Each row is a point on a tangle of strands that fork, close into loops and nearly touch. The rows are in no order.
Points whose rows are less than 41.4 apart are linked; no others are. Some points are linked to none.
mobez: [  9   9   8   8  13  -1  -8  -6  -5  -3   9 -12 -25  14  13   1  30  12
 -11   0 -10   2   7  24  21 -16]
Tevun: [  9 -18  -4  -5 -15   1   1 -15   8  10  19   6  15   2   5 -10 -23  -9
  -6 -24  -9 -12  17   0 -13   3]
Puliz: [ -5 -15 -13  10  -2   5 -13   6   7  -9 -13   3  12   9  -5   4 -28  -9
  13 -25   7   7  11  -9   6   1]
Lar: [ -9  12   1  -7   4  24 -11  25  -3  -2 -32  -4   8  21 -21   5   2   3
  -1 -10 -20   9  17   2   7 -15]
tida: [-12   1  -3   6  -7   4   7   0  -7  -7 -18  16  10  -7  -7  -2 -35  11
   9  -5  20  11 -23 -14 -10  17]
Poz: [ -8 -25  -5   2   0   8 -11  13   8 -13  -6  12   7   4  -6  -3 -29 -15
  13 -10   7   2  10 -20  -9   5]
kago: [  9   6  -1   6   0  -4 -12 -29  -8   5  13  -7  -5   7   9   5  11   8
   0  13  32 -15   2  13  -4  37]
giku: [-15  -6  -5   0   1 -18   1  23  12  -4   6  16  18  -7   0   5 -20 -15
  -2  -3 -20  -2   9  -9 -12   0]
vib: [  0   4  20   7   0 -13   1 -24 -14   6   5  -7 -18 -20  10 -12   6   2
   3  15  20   9 -19   8  11   3]
Mesi: [-13   3   1   2   5 -16   1  28   7 -15   7  14  22 -11   4   7  -4  -7
  -5  13 -18 -12  -2  -6 -11   6]
Keba: [-13  -3  -2   8 -11   5  -3  15   8 -18  -3   9   0 -14 -20   6 -20  -1
   9   4   1  14 -10 -11 -12   5]
rodi: [  6  -1 -13   3  -4  -2  11 -12  12   1  10  -9  11   5   5  12  -4   5
  -8 -13  -6 -13   8   9   2 -12]
Mep: [  3   2  -5   9 -12 -15   1 -18  -5   6  11   0   1  20  11  -6  14   0
  13 -13   9 -19  -2  22  21  10]
sinek: [ -2   2  -1  17 -14   9  -5  14   7 -11   8 -17  -8  -1  -9   4   6   0
   3  17   1  -1 -16  11   1  -2]
Ruser: [ 18 -10 -16  -2  10  -4  16   2   8   4  14   5  14  -2   8   7 -12   8
 -20 -21 -11 -22  19  -3 -19   0]
peguf: [-11 -10   8   3 -13   0  -4  18  10  -8   7  13   1 -19  -9   0 -35  -4
   5   1   0  12  -2 -17 -16   9]
sata: [ -7   9  26  -6   4   1  -6  13  -8   7 -15 -10 -21 -20 -11 -12  16  -5
 -14  25  -1  27 -11  -6   8 -12]
det: [ 12  -1  -6   6  -3   5  11   0   4  -3  -2 -12 -12  -3  -6   4  25  -2
   0 -21 -11 -10   4   7   6 -15]
Dima: [ -1   1   2  -5 -16   7  -4 -10  -4   6  -8  11  15   3 -12  -8 -15  -7
  25   1  21  -5 -10 -16 -13  35]
Foliz: [  4   8  -7  -1   1   8  -7   5  -9   2 -14  -7 -14  13  -9  -3  27   0
  -1  -1 -21   9   2  11  13 -25]
Gola: [-18 -13   6   2  -9   5  -5  24   0 -16  -8  20   1 -17  -5  -3 -43   2
  -3  -2   7   8  -1 -30 -17  14]
gef: [  5   7 -10   1  12   2  -5  -1   0   0   4 -13 -11   2  -4   7  30  -3
  -9   7  -9   7  -5  10   7 -15]
gavos: [ 12 -11 -11  -5  14 -10  10  -5   7   2  16   9  25   1   9   5  -8  -6
  -3   7  -2 -16   5  -2 -16  13]
puzuk: [ 10  -8 -21   5 -16  -5   7 -13  14   3  -3  11   8  11   0  -3  -6  -4
  11 -26  -5  -1   4  -2   6  -3]
Ref: [  9  -5 -13   3  -1  -3  24  12   7   5   6   2  11  -6  -2   2  -5   7
 -23 -24 -21 -16  12  -4 -16 -13]
zeme: [-12  -1  -7   4   2   4 -11  -3 -10  -8 -12   8  17   0 -10   1 -29   1
  20 -11  22   7 -13  -7  -6  16]
mus: [-18   4   6  -5   1  -8   0 -14  -7  -2 -12   1  -3 -11   1   0   3   1
   6   9  17  24 -25  -4   7  -4]
tilo: [-23  15   1  -2   8  10   5  20 -11 -17 -29   0  -4 -12 -12   9  -1   7
  -2  13   9  18 -16 -23   3   0]
rusig: [ -7  -1   4  -7 -16  11  13  24   8 -14   7  19  -4 -20  -8   0 -19   6
  -9  13  -6 -10 -10 -28 -26  10]
nopu: [ -1  11   2  10  -9 -13 -11 -29 -12   4  13  -4   0   9  10   0  14   9
   5  12  19  -7  -8  23  11  25]
neguf: [ -2   0   8   4 -16  -6  -3 -16 -10  -1   2   0  -4  -4   5  -7   5  -2
  23   3  26  -5 -26   6   9  16]
sunam: [-17   6  12  -9   2   0  -5  15 -13  -6 -24  -6 -16 -27 -13  -2  15 -10
  -7  17   7  17 -10 -14   4  -9]
dini: [ 20   9   7   7  10  -2   3 -15  -8   2   2  -4 -19  14  22  -1  27  26
 -15 -13  -9   2   5  20  23 -17]
Toso: [ -1   7   9 -17  22 -12   7   2  -4   0  -4  -8   7 -13   3  13  20  -6
  -4   8 -15   2   0   3   6 -17]
gumo: [-27  -7  -1   4   0  -5  -8  34   3 -13  -4  14  12  -5  -8   2 -24 -17
  -4   0 -11   3  12 -17 -12   4]
Miz: [  7 -21   7 -15  -3  11   6  -1  23  -6  15  13  -2  -5   1  -3 -11  15
   0  23   9 -13 -10 -14 -21  10]
Baz: [-13  12  -5 -13   2   9  -6  16 -12   2 -27  -7  -5  -5 -21  -2  27 -17
   0  12  -6  11  14   1  10  -3]
Liva: [ -2  14  13  -7   5   8  -5   9  -8   2  -8 -13 -13  -7 -10   0  24   1
  -5  31  -9  20 -10   2   6 -11]
semon: [ 11  -9  -6   9   3   0  -6 -26   3  -1  20  -2  -4  18  17   4   6   7
   1   3  29 -23   9  14  -2  26]
nik: [-18  12  -4   2 -12  10  -8  34  -1   5   0   0  12  -8 -26  -5  -7 -16
  -8  11 -18   8  15   4  -9  12]
rezir: [ -9  -3   2 -13   7  -9 -10   8  -9  -9 -21  -5  -7 -23  -8   2  17 -18
   1  11  -1  11  -3 -11   6 -13]
nep: [ 22   1 -16  11   0   0  15 -26   0  11   9  -4   4  13  11   4  -3  14
  -7 -21  10 -24  19  12  -5  15]
Zivo: [  9  -5  -6   6  15   7   0  -4  12 -15  15 -16   4  -3   8  22   0   3
  -9   8  17 -11   2   4 -10   4]
tul: [ -1 -11   3 -13  -7  10  -4  -4   4  -6  -7  18  17   1  -5  -7 -23  -6
  25   0  18  -6  -7 -23 -13  21]
Nizo: [  3  -8  -9  -4 -12  -8   7  24   6   4   2  15   5 -12  -2  -5 -17  -8
 -14 -23 -30  -7  25 -19 -11  -8]
voz: [  4  10  -1   0 -10 -10   4 -26 -18  18 -13   1  -3  13   8 -15  16  -5
  12 -29   6  -1   2   7  27  -1]
zuzir: [-10  -9  -5   1  -5   2  14  -1   3 -18   5  10  -2 -16  -5   6   3   4
  -5  18   1   6 -17 -14 -17   7]
kapod: [ -9  12  10 -16  11  24 -20  20 -15   2 -38  -5  -2  11 -21  -1  22  -4
   3  11  -2  19  15  -2  12   0]
zosa: [ 14   4  25  -6  10   0  -3 -11 -10  18  -4  -4 -28  13  14  -9  19   8
  -8  -6 -16   9  10  13  17 -32]
Garud: [-23   8  10   5  13  15  -9   3 -12 -19 -19  -7  -9   1  -8   6   0   3
  15   1  15  17 -13  -5   9 -10]
sota: [  0  18  -4  -7  -6  23  -7  20  -3   3 -17  -6   8  15 -22   0  13  -3
   2   9 -27   7  13  11   6  -9]
sepe: [ -1   6  -8   7 -16   1  14  25   1   6  -8   1   4 -10 -11  -8 -17   1
 -15 -25 -31   2  22 -11  -6 -16]
pum: [ 12   6   4   1   3  -7  -5 -30  -7   7  13  -5  -9 -10  13   4  11   7
  -5  13  37  -4 -10   4  -1  27]
Tivaf: [  4  -5   0   0   6  -5  19 -11   3   2  10  -2   3 -12  11  11  -8  12
  -7  20  22  -9 -17  -4 -17  18]
Zezo: [  6 -17  -3 -10  -2  -8   4  14   9   2  18  15   5  -5   9  -6 -22 -12
  -7  -7 -27 -12  30 -18 -17  -3]
Tolu: [ -3   1  -6   4 -14  -6  -7 -14  -2  -2  -4   8   0  15   3  -4   3  -7
  26 -26  11  -9  -4  13  19   5]
Rozu: [ 10   9 -11  13  -9  12  -1  17   7   8  11 -17  -1   3 -14   4  -3   5
 -24 -11 -28  -5  24  16  -4 -13]
farum: [ 23  -9 -11   0  12  -1   3  -4  13   7  20   1  14   2  13   7 -23   2
 -19 -20   2 -13  26   1 -17   9]
Tanam: [ 16 -15 -11  -1   5  -7  -3 -22  -2   6   8  -8   3   3   9   4  11   2
  -1 -12  14 -21  -3  18  -5   4]
nim: [ 15   0 -19  12 -14  -4  14  -3   9   0 -10   5   0   2  -3  -3   1   9
   2 -27 -17   3   1  -2   6 -14]
vepo: [  1  -2 -14  -2 -16  -1   0 -20   7   7  -1  10  10  16  -1  -5  -6 -12
  22 -21   9 -10   5  -1   3  11]
Zor: [  9 -23   9 -21  -5  -5  -3  -6   5  21  21  14  17   3  12 -17 -28 -12
  -4 -10 -13 -11  23  -8 -18  12]
Numi: [-12  13   6  -3   5   6  -2  16   0 -12 -18  -1   6  -6 -11   9   4   3
   6  17  -6  20 -17  -7   4  -8]
vagur: [ 17  10  -2   8   6 -16  10 -27 -17  20   0 -12 -16   3  26  -9  15  16
 -20 -22  20 -14  15  14  20  -3]
zif: [ 11   8 -10  14  14  10   3   4   8  -4   3 -19  -7  12  -2  17  16  14
 -22  -8  -9  -2  15  23   2 -10]
Kav: [  6   7  -5  -8   8 -13  16 -27  -2  16  -6  -6   9   4   9   5  13   3
   2 -11  -5   2   3  10  12  -9]
poroz: [ 19   9 -12  14   1 -11  13 -26 -14  10  -3 -11 -11  14  27  -2  11  23
 -14 -21  22 -21  17  15  15  13]
tobav: [ -8   3   4  -7  14  19 -14  12  -4  -7 -35  -6   4  19 -10   9  10   5
   2 -12 -11  17   8  -2  14 -19]
Fep: [ -1   8  -2  -2 -11 -11  -4 -29 -19  17  -6  -4   1  13   4 -11  15 -18
  20  -8  15 -10   1   3  17  13]
kunol: [  0   5  18  -1   6  -4  -7 -10 -17   3  -8   7 -20  22  15 -16  17   2
  16 -15  -5  11  -2  15  30 -19]
Tora: [ 11 -12  -6  -1  -2  -1   2  -4  11  -4  11   0   3  -8   0   5   5  -8
  11   8  10  -4 -19  -5  -7   6]
rep: [  5  19   1  -7  -6  24  -9  10  -6   4 -18  -3 -11  24 -15  -2  25   7
   1   0 -27   6   8  12   9 -18]
tep: [-13  -6   3  -2  -3  -6  17  -7  -2  -7  -7   2  -8 -21  -1   3   7   2
  -1  14  14  10 -25 -12  -7   2]
zenif: [ -2   6  24 -22  13  11 -11   5  -9   8 -20   2 -17  14  -4   4  21  -4
   4  14 -18  20   6   0   4 -26]
Bofig: [ -1   5  27   0  13 -11 -16  -9 -12  10   0   4 -21   9   9 -20  14  -7
  13  -2   5  22  -9  14  25 -13]
nibe: [  0  -6  -1  15 -10   0  -2   9  10  -1  23  -4   0  -8  -3  -2 -25  -1
   5   8   2   3 -15   5 -13   3]
vosik: [ 11 -11 -13  14  -5   7  -7   2  11 -13  15 -15 -16   4   0  12  19   1
  -9  -1   2 -20   8  14  -1  -1]
Zar: [  9  -6   0  22  -9   4   3   8  12  -9  18 -10  -9  -7   0   5  -4  11
  -3  12  12  -5 -23   8  -9   7]
gik: [  2  -7 -18   7 -11   3  -5  10   8  -5   0 -12  -3   3 -10   7   7  -8
   2   5 -10  -5  -3   9   1 -14]
noso: [ -7   6  -6  -9  13 -13   6  10   2 -10   0   5  17 -10   1  14  11  -6
  -1   9 -18  -3  -3  -2  -2  -7]
Butu: [-11   0  -4 -15   5 -14   6 -12  -5   4  -6   4  21  -4   0   5  -2  -9
  14   3   9  -2 -14  -2  -3   6]
dep: [  6   5   6   3   4  -9   5 -17 -13  11 -10  -3  -9  12  14 -13  18  -3
  11 -20  -2   4  -3  14  28 -17]
saf: [  2   0   0  -2 -11  -7  -1 -31 -10  14   3   0  -3   7   1  -7  16 -14
  21   7  19 -12   0   1   1  24]
gede: [  1   9  -8   6  -4   4  16  19  -1  -3 -20   4  13   0 -10  -3 -11   6
  -4 -28 -27   4  13 -11   2 -21]
Tiga: [ -1  -7 -15  17 -18   1  -8  -3   9  -5  -3   7   5  15   1  -7 -21  -5
  11 -33  -4   5   6   3  13  -6]
tazok: [ 11  11   7   7  19  -2 -15  -3  -4   0  12 -13 -21   6  10   4  25   8
  -7  18   1  14  -6  16  15 -12]
Dum: [ 16  11  -6   9  10 -12   0 -29 -13  20   5 -12   3  16   8   2  21   3
  -7 -12  15 -12  10  22   6  24]
dez: [-22  21   5  -1  -2  10  -9  42  -9 -18 -27   8  18 -12 -19   3   3   1
  -5  16  -6   1   2 -13  -2  16]
Fir: [  9   0 -13  12  -7  -1  -5   0   2  -4   3 -13  -2  14   5   2   9   3
   4  -2 -11  -6  -8  18  16 -22]
sak: [ -2  -4  -3   0 -10   3  28   0  -3  -2   2  17   2  -9   0  -5 -19   9
   3   6   8  -5 -28 -17 -19  15]
dem: [-16  20  11  -5   8  27  -8  26 -11  -6 -29  -4  -1   4 -22   1  15   1
   2  17   4  24  -3  -9   5   6]
zudol: [-13 -17  14  -1 -16  -7  -6  27  10  -4  11  15   2 -22   1  -3 -27  -8
 -13  12 -11  10   3 -20 -22  11]
gol: [ 12  -7  -9  -1   0   2  -1 -24  11  12  20   0   7  19   9   2  -2   1
   4   5  20 -23   9   6 -12  27]
mefes: [ -9   8  -2   4   1   3   3  23   7  -4  -1  -7   9 -10 -20   9  13   0
 -11  25 -14   5  -6   4 -12   8]
Bop: [ -6 -28   6 -14  -1  10 -14   8  10  -9   3  22   7   5   0 -17 -34  -8
  12   1   0   3  11 -24 -16   7]
zomo: [  3 -20  -5  -3 -10   7  -1  11  21 -11  12  -5   1  -9  -7  11  -4  -2
  -7  19  -7 -15  10  -4 -17   3]
pavig: [ 11  -2   4   1  13 -11  -3 -21  -9   9   5 -17 -13  -3  17  -8  18  -4
 -15  -4   0   3   6  10  21 -23]
Fira: [ 17  -1  -9   2   7 -12   8 -20  -7  10   3 -17 -18  -3  20   2  14   3
  -9 -12   9 -15   9   9  16 -15]
vilu: [-15   1  -2 -10   4 -11   5  12   3  -7  -6  17  22 -10  -2   6 -13  -6
  11   3   7  -1 -16 -12 -11   7]
pidos: [-13   3 -12   2   0   1  -9  -1   2  -7  -8   1   5  10  -5   5  -5  -5
  19  -7   9   9 -16   3   8  -9]
kuros: [  2  17  19  -1  10 -16  -9 -32 -13  26  10  -8  -5   6  10 -14  15  -7
  -4   5  12   8   5  19  22   7]
Rem: [ 13   3  18   4  12 -14  -3 -21 -11  19   4  -9 -22   4  19 -19  11   5
 -15 -11  -2   2  12  17  28 -26]
Gog: [-18  11   0   2 -12   4   2  35   3 -19   2  18   7 -21 -14   3 -15  -2
  -8  13  -9  -1  -6 -25 -18  13]
suk: [-10  -4   0  -5   8  -4   9  -1   2  -1 -24  -7   4   4  -2   8  10  -9
  11 -12  -7  10   3   1  14 -19]
Dati: [  6 -21 -13  -7  -8   7  12  -2  18   2  11   9   0  14   4  -5 -14  -8
   7  -8  -8 -18  14 -13 -10  -9]
Feno: [  4   3 -18   2  -3   4   5   9   1 -10 -20   4   4   1 -15   5   4  -4
   4 -21 -23   3   8  -6   3 -14]
nur: [  6  10  20   0  11   0  -8  -8  -4   2   5  -8 -16  -5   7  -3  20   5
  -6  23  -1  25 -15   5  12 -13]
logov: [-17  16   5   0   2  -5  -3  39  -3 -17 -12  10  19 -12 -13   5   3  -7
  -1  14 -20  -3  -2  -7  -6   5]
ragik: [ 11 -11  -3  -9   7  -8   2 -34  -3  13  12   1  -8   1  10  -3  15  -9
   9   9  22 -13   6  -2  -4  18]
bubi: [ -2   5   5  -1   4   4 -20   4 -10  -4 -16  -7 -21   9  -5  -5  22  -6
  10   6  -4  18  -8   8  19 -22]
kogep: [ 16   3  -8  14  -5   2  15   1   4   1   1 -14 -18   3   4   5  23  17
  -9 -21  -6 -16   6  13  12 -18]
fipal: [-14  12   0   3   0  -4  -7 -12 -10   5  -9   1  11  15  -4  -5  -5  -2
  25  -5  17  10 -22  11   7   6]
zef: [  4   6  -5   8   7  -9  -7 -28  -3  -3  15 -12   0   5  16  10   9  10
   0   8  15  -4  -5  23   9   7]
Dab: [  4 -12  -2   6 -15  -2   7  -4   7   8  15   0   8  -4   3  -6 -24  -8
 -11 -31 -19  -2  17   2  -6  -9]
Vubip: [ -4   4  -1 -10   6 -19   3 -26  -7  18   2  -7   7  -5   6   4   8  -6
   6  11  16   0 -11  10   4   5]
sudet: [ 21  -1 -14  14  -3  -2  24 -17   7   9   4  -5  -3   3  13   3  -1  24
 -11 -27   8 -19  10   5  -3   0]
nimi: [ 17  -8 -12  13  16   4  -4   1  16  -4  18 -11  10   7  10  15 -17  -1
 -16  -9  12  -8  13  12 -14   8]
tuni: [ -7 -11  -2 -11   7 -11  -7   2  -5 -16 -24   5   3 -19  -4   6   5 -11
  12   7   7   8  -8 -13   0  -2]
finat: [-11  -7  -7  -9   0  -6   4   9  12  -5   5  13  17  -4  -6   8 -15 -13
  11  -6  -3  -4  -3  -9 -12  -1]
ven: [  1  -3   3 -10  -6  -4  22 -19   2   8   6   6  10  -7   6   3  -7   8
   4  24  21 -11 -15 -11 -15  29]
Marav: [  0  -6   4 -11  -7   2  28  -8   4   5   7  21   9  -5   7  -7 -18  17
  -5  17  10 -14 -18 -18 -24  26]
Ber: [-19   1 -11  -1  10   9 -12  10  -2 -24 -19   3  15   0 -10  12 -10  -4
   8  -5   4   9   2 -17   4  -6]
Bug: [  8  14  -8  13 -16  -5  13 -17  -1  13   4   0   7  19  10  -7  -1  18
   3 -27  -6 -11   0  18  18  -6]
fak: [ 11   9  12   1  -4  12   7  -2   0   6  -8   1 -11  29  10  -1  18  20
   0 -13 -22   5  -2   9  16 -30]
penid: [  0  13   7   2  -3   7   6   6  -5  -6   0 -13 -19 -20  -6   5  19   8
 -11  24   6  11 -22  -2   3  -5]
vab: [-10  -8  15 -11 -13   7   3  33   5 -14   2  30  -5 -14   2 -15 -27   9
  -8  12 -12 -15  -4 -32 -26  12]
zav: [-15   2  -5  -2 -11   9  -6  24  -3 -12 -20 -11   8  -8 -22   7   3 -12
   4  13 -13  -5   8   4  -1  -2]
Toraz: [  0   5  14   4 -12  -9   6 -20 -20   8 -10  -1 -18 -16   6 -15  -1   2
  14   8  27   6 -27  -2  10  13]
Geta: [  7 -21   7 -22  13   9  -3   8  24  -2  26  17   4   5   4 -13 -18  11
  -5  21  -6 -13   6 -14 -21   8]
mafug: [ -1   0 -16   9  -3  11 -13  19   2 -13 -11   2   2   1 -21   2  -5 -12
  10 -19 -15   7   7  -3  -1  -8]
kovet: [ -2 -25  10  -4  -9  -2  -6  17  16  -7  18   7   4 -16   0   1 -22  -1
 -13  18 -12  -7   8 -10 -25   9]
Tedo: [ -1 -11   6  -8  -4  -1   3  -6   9   5  22  17   6  -8  -7  -4 -28  -2
  16   4   4 -11  -1  -2 -26  17]
foze: [-13  13  15 -18  21   8 -11  11  -9  -5 -23   0  -5   4  -7   8   9  -1
  10  14  -7  24  -6  -7   8 -19]
makuv: [ -5 -15  -1   4 -11   2  -2   9  10  -1  17  -1   2  -7  -7  -2 -20 -18
  -5 -17 -18   3  16  -1 -15  -6]
Gefo: [-14 -14   0  -3 -15   2 -15  18   2   4  19   0 -10 -11  -5  -4 -19 -24
 -10  -4 -18  11  21 -12 -18  -4]
vala: [ -1  -2   3  -2 -15   3   7 -15  -3   3  -1  12  -2  -1  -3  -7  -7  -1
  26   4  27  -4 -23  -9  -8  24]
podan: [-10   6  -3  -1   1  -7  -6 -11   1  -1  -1  -2  -7  -2   4   2  12  -4
  11   8  10  15 -18   4  15 -11]
muril: [ -5   2  -2   2  -8  -3  23  -5 -16  -3 -16  10   5 -10  -2  -3 -19   9
   9   3  12   6 -31  -8  -9  16]
Tefam: [-23  -1  -4   1 -10   3 -10  32   1  -2   4   2   6  -8 -16  -2 -17 -23
  -7   0 -17   6  22 -12 -12   4]
vip: [ -4   2   8  -3  10   8 -13  -7  -3  -6 -26   2   3  26   3   3   6   7
  12 -17  -5  21  -3   5  20 -18]
duve: [-10   5  17 -14  19   5 -15 -14  -9   2 -23   6   0  18   6   1   6   0
  14  -8   5  28  -4   0  20 -17]
denan: [  1   6  23 -13  10   5 -10  -2  -7  15  -7  -6 -28  11   3  -6  24  -5
  -8  10 -18  15  12   7  13 -33]
fogap: [  2 -11   1  -5  12  -9  12  10  13  -5  22  14  19  -7  10   8 -14  -1
  -4  18  -3 -18   1 -13 -20  18]
vel: [  2  -2  -4  13 -13  -3  -8  -1   4   6  21   5   5   1  -2  -9 -31 -13
  20  -8   4   4  -6   5  -6   8]
fisi: [ -9   2  23   1   6  -3 -21   4  -9   2  -9  -2 -28   5   2 -14  16  -6
   5   7   5  24  -9   6  23 -20]
voga: [-22  18  12  -1   8  24 -10  37 -10 -12 -30  -3  15   4 -24   2  -1   5
  -2  15  -2  14   2  -7   2  10]
tibu: [ -5 -12  19 -16 -11   0   3  18   3  -1  10  27   3 -18   6 -15 -42   7
   0   6  -1  -8  -8 -24 -25  15]
Nanat: [  9 -14 -13  12 -12   9  -9   7  21  -5  20 -10  -8   3  -4   7  -2  -3
 -15   1  -7 -15  17   8 -11  -2]
guli: [ 13   1   6  -1  20 -11  -5 -25  -7   5  14 -10  -9 -19  12   1  13  -3
 -12  11  30   6  -8   0   0  10]
ziguk: [ -1 -25  12 -23   2   7  -8   6  18   5  22  22   4   5   4 -25 -27  -2
   5  11  -9   1   8 -20 -18   8]
nisu: [  4   0  -5   3  15   6   4   3   0 -15   9 -16  -4 -14  -1  17  17   2
 -20  21  10  -2  -5  -2 -12   3]
sib: [-11   4 -10   8  -1   2   0  27   7   0   9  -5  13  -1 -18   4  -2  -9
 -14  19 -23   7   6   5 -12   1]
Zaf: [  8  10   3  11  -9   7  14  -3   2   5   0  -3   2  23   6  -8   3  19
   2 -27 -17   0  -4  14  15 -22]
foga: [  4  -9  -7   1 -13  -1   0 -20  10  12  20   3   9  13   2  -3 -12  -5
  13  -1  11 -17   1   7  -6  18]
kibi: [  3  10   6  -8  11 -14   0 -30  -7  24   2 -12   4   6  12  -2  13  -4
   3   4   8   5  -2  17  17  -3]
guni: [ 11  15  -2  -1   1  -6  23 -20  -2  16  -5  -7  -4   5  13   0  15  21
  -6 -18  -4   0   0   5  17 -21]
Fize: [ 13 -25   1 -13   2   4  -6  13  17   5  26  10 -10  -3   3  -9 -22  -6
  -5   5 -20 -10  27 -12 -21  -1]
vamo: [  8  -2   0  -6  22  -9   7 -11  -5  -5  12  -8   0 -18  10  11  13  -6
  -7  18  12  -2  -5  -5  -5   3]
faf: [-20   7  -3   4  -2   7   4  27  -3 -23 -14  10   4 -14 -14   9 -18   3
   3   9   2   8 -11 -23  -9   7]
Nekol: [ 11 -20   0 -22   7   1   1 -13  17   5  13   7   7   3   9   2  -6  10
   4  22  15 -23  -2  -4 -17  15]
vugit: [ -1   9  -7   7 -11   7   5  25   7   7   2 -11   5  -1 -16  -1  -9  -9
 -10 -13 -32   2  21   4  -2 -11]
ruda: [  2  -6   1  -1  11  -6  15  12  13  -6  14   0  13 -14   6  16  -6   7
 -13  19  10 -12 -13  -7 -20  14]
Kig: [ 15   5  -8  11  -5  -9   2 -12  -1   4   7  -5   2  20  18  -3  11  11
   2 -13  -3  -9  -5  23  25  -8]
verak: [  6   5 -13   4   2  11   2  12  10   1   2 -17   5   1 -13  14  13   4
 -23  -2 -19  -9  17  16  -5  -7]
Tun: [ 19   5 -12  24 -10   4  21   4   7   3  10 -12  -7   2   4   0  -2  24
 -14 -25  -7 -15   9   7  -1 -14]
lubi: [ 17  10  -8  11  -5  -6  11 -28  -5  17   2 -11  10  17   4   1   8  11
  -3 -16   2 -17  13  20   7  21]
Mozur: [-11   5   6  14 -11  15 -11  16  -4 -12 -11 -15  -7   8 -16  -1  14  -1
   9  16  -8   9  -9  15   9  -7]
Samo: [  7 -13  -5  18  -5  -4  -6  -4   7 -17  24  -4 -13   6   9   7  10   4
   5  -1  10 -20  -1  19   4   5]
Ked: [  0   8  22   3   4 -11  -9 -12  -4   4   3  -3 -21 -24   3 -13   4  -1
  -8  16  10  27 -15  -1  15 -12]
Masi: [ 12 -13  -4 -13   6  -8   0  -7   5  13  21  12  26   3   7  -5 -22  -4
  -6   1  -5 -21  13  -2 -23  21]
toku: [ 13  21   7   4   6 -17 -11 -29 -17  23  10 -10  -8  13  13  -7  27   1
  -8  -8  14  -8  13  21  24  21]
deru: [-18   7  18  -3  23   5 -12   0 -18  -5 -24  -4 -12  -6  -1  -1  -1   0
   6   4  22  29 -11 -15  17 -13]
nol: [ 17   4 -13  -1  22  -2  -3 -11   3  -1   8 -15  -1   0  11  16  21   3
 -17  -4   4   0   2   7   5 -10]
vem: [-20   8  11  -4  10   5   8   4 -18 -13 -30   1 -10 -18   0   3  -5   5
  -2   5  20  22 -19 -24   9  -2]

A fork is a point with three links, a tip a point with one. Leave the first point through the second and follow the links. Name the first fork or tip that comes.
nur, Ked -> tul
fogap, gavos -> Tefam
Zor, Masi -> zeme
guli, vamo -> Ref
Nekol, Miz -> puzuk
Ref, Ruser -> kago
fisi, Bofig -> ragik
